Points, in no order, along strands that fork, close into loops and pass close to each other.
Points whose rows are less than 37.4 apart are linked; no others are. Some points are linked to none.
<245>: [  5   5  14  -5 -16   0 -25 -14  29   6  11  26   5  -5 -17  -3   9   1
   3   2]
<401>: [  8  -4  -1  -4   5  -1   9   5  -3   5  -4   2   2  -1  30  -5 -13   8
  16   3]
<839>: [ 17  -1   0   2  -9  10 -18   1  32   3   8  23  -3   5   0  -7   1   8
  16 -10]
<569>: [  8  -4  -4   8  -6  -6  -6  -2  17   8 -14 -16 -16  12  -4  -8  -3  20
  -9  -8]
<687>: [-13   5 -12   4   9   2 -10 -35  -3  -9  -1  -8  -6   2  -3  15 -11  -2
  -5  11]
<87>: [ 15 -11   7   5  -7   1   0   1  -4   8  12   6 -13   8  -4 -19 -11  -3
  13   1]
<644>: [ -4  -3  -6  10  13 -13  -8   6   8   7  10  15  35  -3   9   5  11  -2
  -2   5]
<487>: [ -9  -1  -5  -4   2  -3   8 -16   5 -12  -8  -7   2   1  10  19  -6  18
   2 -16]
<18>: [  8   5   8   6   1  11  14  15 -15  -8  25  -5  14 -21  -7  -6   5 -17
   7   4]
<233>: [  0   2   7  -6  -2  -3  27  -1 -24 -12  -3  -6  -5 -13  28   1   0  15
   0 -14]
<132>: [  2 -13 -11   8   3  -2   6 -11   7  -9  -2 -15  12   1   5   8 -10  22
 -10  -8]
<547>: [  3   2   3   8   6  -4   8  24  -4  -2   2  -6  12 -16 -19   2  10 -10
 -13  -1]
<226>: [ 12   2   2   4   7   7  11  14 -18  -3  10   6  14 -17 -18  -4   8 -22
 -12   3]
<159>: [  4   4   4  -9  12  -4  19   3 -28 -12  -4 -16  -6  -9  14  -5   3   6
  -9  -4]
<720>: [  0  -2 -11  -7  -8   4   2 -21  11   7  11  19   0  13   0  -4  -8  -9
  -4   3]
<927>: [ 10  -1  19   5 -19   4 -19 -17  32  11   1  15  -9   4 -15 -11   9  11
  -4   6]
<534>: [-29  13   6  -2   5   0   5  13  -3  -6  -8  -5  12  -7  18  24  16  11
   3  -4]
<1019>: [-23   4   2 -11  -2  10  24  -7 -14 -11 -11  -2  -8 -13  27  10   4   7
  -5 -16]
<902>: [ 11  -7   1  -5  -7  -4 -15  -5  29  10   1  24  10   6   8   4   3  15
  12  -6]
<152>: [ -4  -8  -8 -20  -3   0   1 -13   7  14  -5  24  -6  22  14 -12  -9  -7
  -4   9]
<825>: [ 16   2  -4  -6  -9  -1 -12 -12  14   5  13   5  -5  12  18  -9 -16  -5
  16  15]
<693>: [-17   4  -2 -18  -4  -3 -17  -4  18   7 -20  -3   1   8   2  14  10   6
  10   2]
<261>: [  0  17   1   0  17  -3   0  16 -23  -8  -6 -10   5 -12 -16   7  17 -14
 -12   4]
<940>: [ -4  -1  -9   3   5 -11  -2   1   2  -3 -17 -18 -15  11   0  -6  -9   1
 -13  -3]
<173>: [ 14   6 -10  11  22  -6   3  -4 -12 -11 -13  -5  -4  -5 -10  14   8   8
 -11 -13]
<747>: [ 21 -11   2   0  11  11  25  10 -19 -17   9 -14   1 -13  15 -17  -5  13
  -6 -15]
<655>: [ 23   8   2  14   4 -10  -7  -5 -11  -2  -2  -5 -18   0 -21  -5   9   2
   3 -11]
<838>: [-34  -7  -3 -22  -3  13  -7   0  13   2 -21  10 -13  15 -17  12   8  -6
  -4  -4]
<362>: [  9  -3   7   4   3   1  15   7 -18   1  14   0  14 -14  32  -2  -4   5
  24   2]
<479>: [  6  17  -3  11  20 -20  -4   4 -10 -14 -11 -10   0 -12   4  16  10  14
   2  -9]
<761>: [ -1  -4  13  -5 -23   6  -3  -7   4   9   9   5 -18  15  -8 -12  -4   1
  12   3]
<783>: [-19   7   5  -9 -18   9   3   6  -7   3   0 -10 -33  32 -15 -10  -7   4
 -11   0]
<799>: [-11   5  12  -4 -21   4  -1 -13   0   1   1  -4 -24  24 -16  -3   3  10
   0  -5]
<1026>: [ 22 -11   3   8   1  -7 -23   0   8   8   7  32   8 -11  -5  -6   3  -2
   5  -3]
<448>: [  1   0  -2  -4  -9  14  22   8   0 -11   9 -11  -9   7  -2 -14 -17  -5
 -10  -9]
<288>: [ -8   3   4  -6 -14  -1   2   6 -12  -7   3 -17 -25  19  -4 -16  -7  -4
  -9   5]
<616>: [-12  -5  -7   1  15  -7 -22   2  -9  -1 -25 -18 -29   9   6  -1  -6   0
  -9   9]
<97>: [ -4   0  -2  -1 -11  22  24   2  -2  -7  18   0  -2  -9  -1 -11  -9 -18
  -5  -2]
<1033>: [ 10  -7  -1 -21 -12  -1 -18  -9  17  15   3  21  -2  13  11 -19  -7  -3
   9  16]
<283>: [ -2  13   3   4  24  -8   6   6 -27 -12  -5 -12  11 -15  15  10  14  19
   3  -7]
<151>: [-14 -12  -3   3  11   0  15 -16 -27  10  -9   8 -24  14 -13   0  -6   7
  -9 -10]
<164>: [ 20   5  14   5  -4  -4   3  13 -13 -13   5 -12 -16  -4   1  -9   0   1
  14  -1]
<831>: [ -8  23 -14  -3   7  -2 -11   1   6 -13   5  -4  10   4  23  11   2  -1
   3   9]
<197>: [ 14 -18   8  11   0   2 -10   5   2  17  13   3  19 -12  -6  -2  -3  -1
  13   6]
<659>: [-26   7   1   2  11  -7   0  13  -9 -10 -14 -20  13 -12   3  19   9   3
  -9   4]
<709>: [ -1   1   1   4  -2  -5   2 -20  -8   8  -1  12 -14   7 -13   7   2  -1
   1 -12]
<885>: [  8  -4  -5  13  -6   3  -9 -11  29   6   5   7  19   4  -2  11  -1  16
   8  -9]
<492>: [ 13  -9   3   5   0  13  15  13  -8 -21  15 -22   1 -10   2  -6  -2  13
  -2 -19]
<34>: [  7 -13   0  -7  -4 -14   3  -4  -7  14 -11  -3  -2   9  14  -4 -12   6
  12   9]
<515>: [ -1   3   3   3  -6  11  25  -4 -14  -7  19  -2  19 -17   4  -1   2 -12
  -1   5]
<601>: [ 17   2   2   7  -5   0   1   0  -6  -5  10 -17   2  -7  -2  -2 -10   7
   9   0]
<150>: [-27  -4  -3 -33  -7   9  -9  -1  23   4 -24  -5  -8  19  -5   4  10   7
   6   0]
<235>: [ -5   5  -9   6  12 -10 -17 -14   7   1  -1 -12  19   0   0  13  -3   6
  -6   8]
<480>: [  1  -2 -10  17   0   0  -4   8  24   1   9 -12  30  -6  -6   8  -4   8
  -9   1]
<20>: [  5 -12   4   8  -9  18  14   2   1  -3  27  -3  -1  -8   1 -15 -19 -15
   9  -2]
<781>: [-28  11  -6  -3   6   6   5   1  -2  -6  -3  10  14 -16  23  22  13  -6
  -2  -3]
<47>: [ 12 -11   2  10 -12   1   2  -4   7  -3   6 -20 -11   5  -8 -11 -10  16
  -1  -5]
<31>: [  5  -8   1  -5  12  -5  13 -15 -30   7 -10   1 -13   8  -5  -9  -4   5
   3  -2]
<683>: [ -8  13   0   4  26 -10   1  15 -19   2  -4   1   8 -16   7   7  18 -12
  -5   6]
<1082>: [ 20  -3  -6  12  -6   5 -12  14  20   9  11  28 -14   9  -2 -18  -4  -6
   7 -14]
<390>: [ 12   2  13  -1 -15  -4 -24  -2   6   3  14  33   9 -11 -18   0  11  -4
  10   0]
<364>: [ 11   0   0   7  15 -16  -2  18  -7   5  -7 -12  14  -3  14   2   5  13
   8   2]
<154>: [  3  -2  14  -7 -18   0 -12   0  11   7   2   6   3   1  -2  -2  -3  -1
  23   6]
<388>: [  2 -13  16   0 -15   2  -2  -3   7  11   6   8   8  -6 -16   4   3  -5
  10   1]
<1090>: [-17  13  -7   1  -2  11  16   7  -3  -7  -1  14   7 -17   7  14  16 -18
 -13   0]
<308>: [  7 -10  -9   5  -5   0   3 -14  21   5   1  -5  12   5   6   3 -13  12
   3   0]
<55>: [ 14  -9  -5  16   7  -2  -6   7   6   8   9 -13  25  -7  -8   2  -7   2
  -4  11]
<723>: [-20   6  -2 -13   1   3  -2   3   8  -2  -9  11  -3   4  -9  14   7 -14
  -7  -2]
<16>: [ 15  -4   0   5  13  15  23   3 -17  -5  12  -4  14 -18  17  -5   0   6
   7  -7]
<143>: [ 12  12 -12  -6   2 -16  -9  -6  -3  -4  -1 -15  -3   2  16  -7 -12  -1
   5  12]
<67>: [-14   5  -3   3   0   3   5   1   6  -6   3  14  12  -8 -15  16  10 -24
 -15   0]
<970>: [-25  23  -8  -7   7   3   5  10  -4 -15   4 -12   6 -12  14  11   6 -19
  -8  14]
<299>: [-14   9  -3   4  17 -11 -10   7  -6   5  -1  18  25 -10   3  16  20 -11
  -4   5]
<824>: [ 14 -10   1   2 -12   9 -10  15  13  10  20  16  -2   4 -11 -20  -8 -22
  -5   9]
<464>: [ -9  -5   0   9   3  -5   2 -17 -16  12  -1  15 -24  17 -26   0   4   2
 -16  -6]
<760>: [-19  -1 -13   6  14   5 -18 -20  -8 -13 -11 -16   3  -6   2  24   0  -7
  -2  18]
<137>: [-14 -10   9   0 -14   1   2  19  13   9 -13  21  -3   4 -17   5  15  -1
  -1 -16]
<111>: [ -3   4  -6 -12 -14  14   7  12  19  -1   5  -5  -9  20  -2 -18  -9  -6
  -5  -6]
<408>: [-17   3   1 -13   5  -1   1  -3 -12   0 -23  -3  -7  -2  12  15  -2  -3
   3   3]
<160>: [-18  -5  -9   4  17  -2 -15  -3 -15 -11 -25 -23 -13  -4   3  15  -4  -1
  -5  14]
<869>: [ 11   9   8   2  19  -9   5  26 -20  -4  -7  -6   6 -15  15   0  15  12
   5  -2]
<649>: [  3  -1  -1   3  -5  -2  12 -18   0  -4  -4   4   4  -4 -11  11  -2  11
   6 -12]
<999>: [ -5  -4  -3  -6   4 -15 -23 -12  20  15 -21  -4  -3   7   3   7   3   4
  -4  12]
<1037>: [ -6  -1  -2  -9  -6   4  22   6 -17  -8   0 -20 -17   7   5 -16 -14  -8
 -10   4]
<376>: [ 13 -22   7  11  -2  18   4   4   2  16  25  -5 -15   0  -8 -19 -15 -10
  13  -4]
<888>: [ 12   9 -10   4  17 -14  -5   3  -6  -5  -7 -14  -9   2   6  -7  -5   0
  -9   6]
<580>: [ -5  -7   5  -1  -7  -8  -4   6   8   7  -7  21  15  -5 -12  12  12  -5
   4  -5]
<772>: [-28  -8  -5 -17  -4   6   0  -3   5  13 -16  -8 -12  16   1  -4 -11 -15
 -14  11]
<791>: [-1  0  1  7 -6  6 -8 17 25 -1  7  0 24 -1  1  4  4  1  8  4]
<253>: [-10  -6   6 -10 -16  12   9  25  14   9  -7  14 -13   9 -16  -8   6 -12
  -3 -12]
<1001>: [-11   3  -5 -18 -10  15   7  24  23   3  -8   3   2   9  -3  -8   3 -14
  -8   0]
<833>: [ 11  10  -2   0   6 -11   3  -8 -16 -14   9 -17  10  -7  12  -4  -7   9
   4  10]
<785>: [ -8   3 -15  -4  -7   7   5 -31   2  -7   7   0  -3  11  -8   7 -14  -9
  -8   3]
<699>: [ 12  14   8   5  -1 -11   0   0 -19  -8   1   3 -10  -1  -5  -1   7 -10
   8   3]
<1018>: [ 12  -1   9  -9   3  -8  13  -2 -32  -4  -4  -9 -11  -2  11 -12  -8   8
   8   7]
<653>: [ 19   0  -7   8  -1  -5 -12 -10   8   7   7  35  -8   1  -6 -11   0  -3
  -1  -7]
<856>: [ 15 -11  17  21 -10   4 -17  -7  27  19   2   2 -10  -1 -18 -11   6   6
  -8   8]
<696>: [  3  -8   1  -4  -2 -12 -12 -10   1  19  -7   3   2   6  -4  -4  -4  -3
  -4  11]
<345>: [ 24   6   2   7  13  -2   4  -1 -24 -12  -6  -8  -5   1 -22  -6   4   8
  -7 -10]
<637>: [-17   8  -2   2   4  -3  -2  11  17  -1   9   9  37   1  11  11   9  -2
   5   5]

How many points has the smallest loop of links through each point below? Write - if it is on no loop.
<137> | 13
<1037> | 10
<515> | 20
<833> | 7
<464> | -
<785> | -

A fork is a point with three links, a tip a point with one. Leave the first point through the second and follow the links. Name the first fork or tip that comes.
<723>, <838> | <492>
<261>, <683> | <388>
<856>, <927> | <1019>
<480>, <791> | <97>
<364>, <869> | <601>
<1019>, <233> | <856>
<492>, <747> | <659>
<601>, <164> | <364>
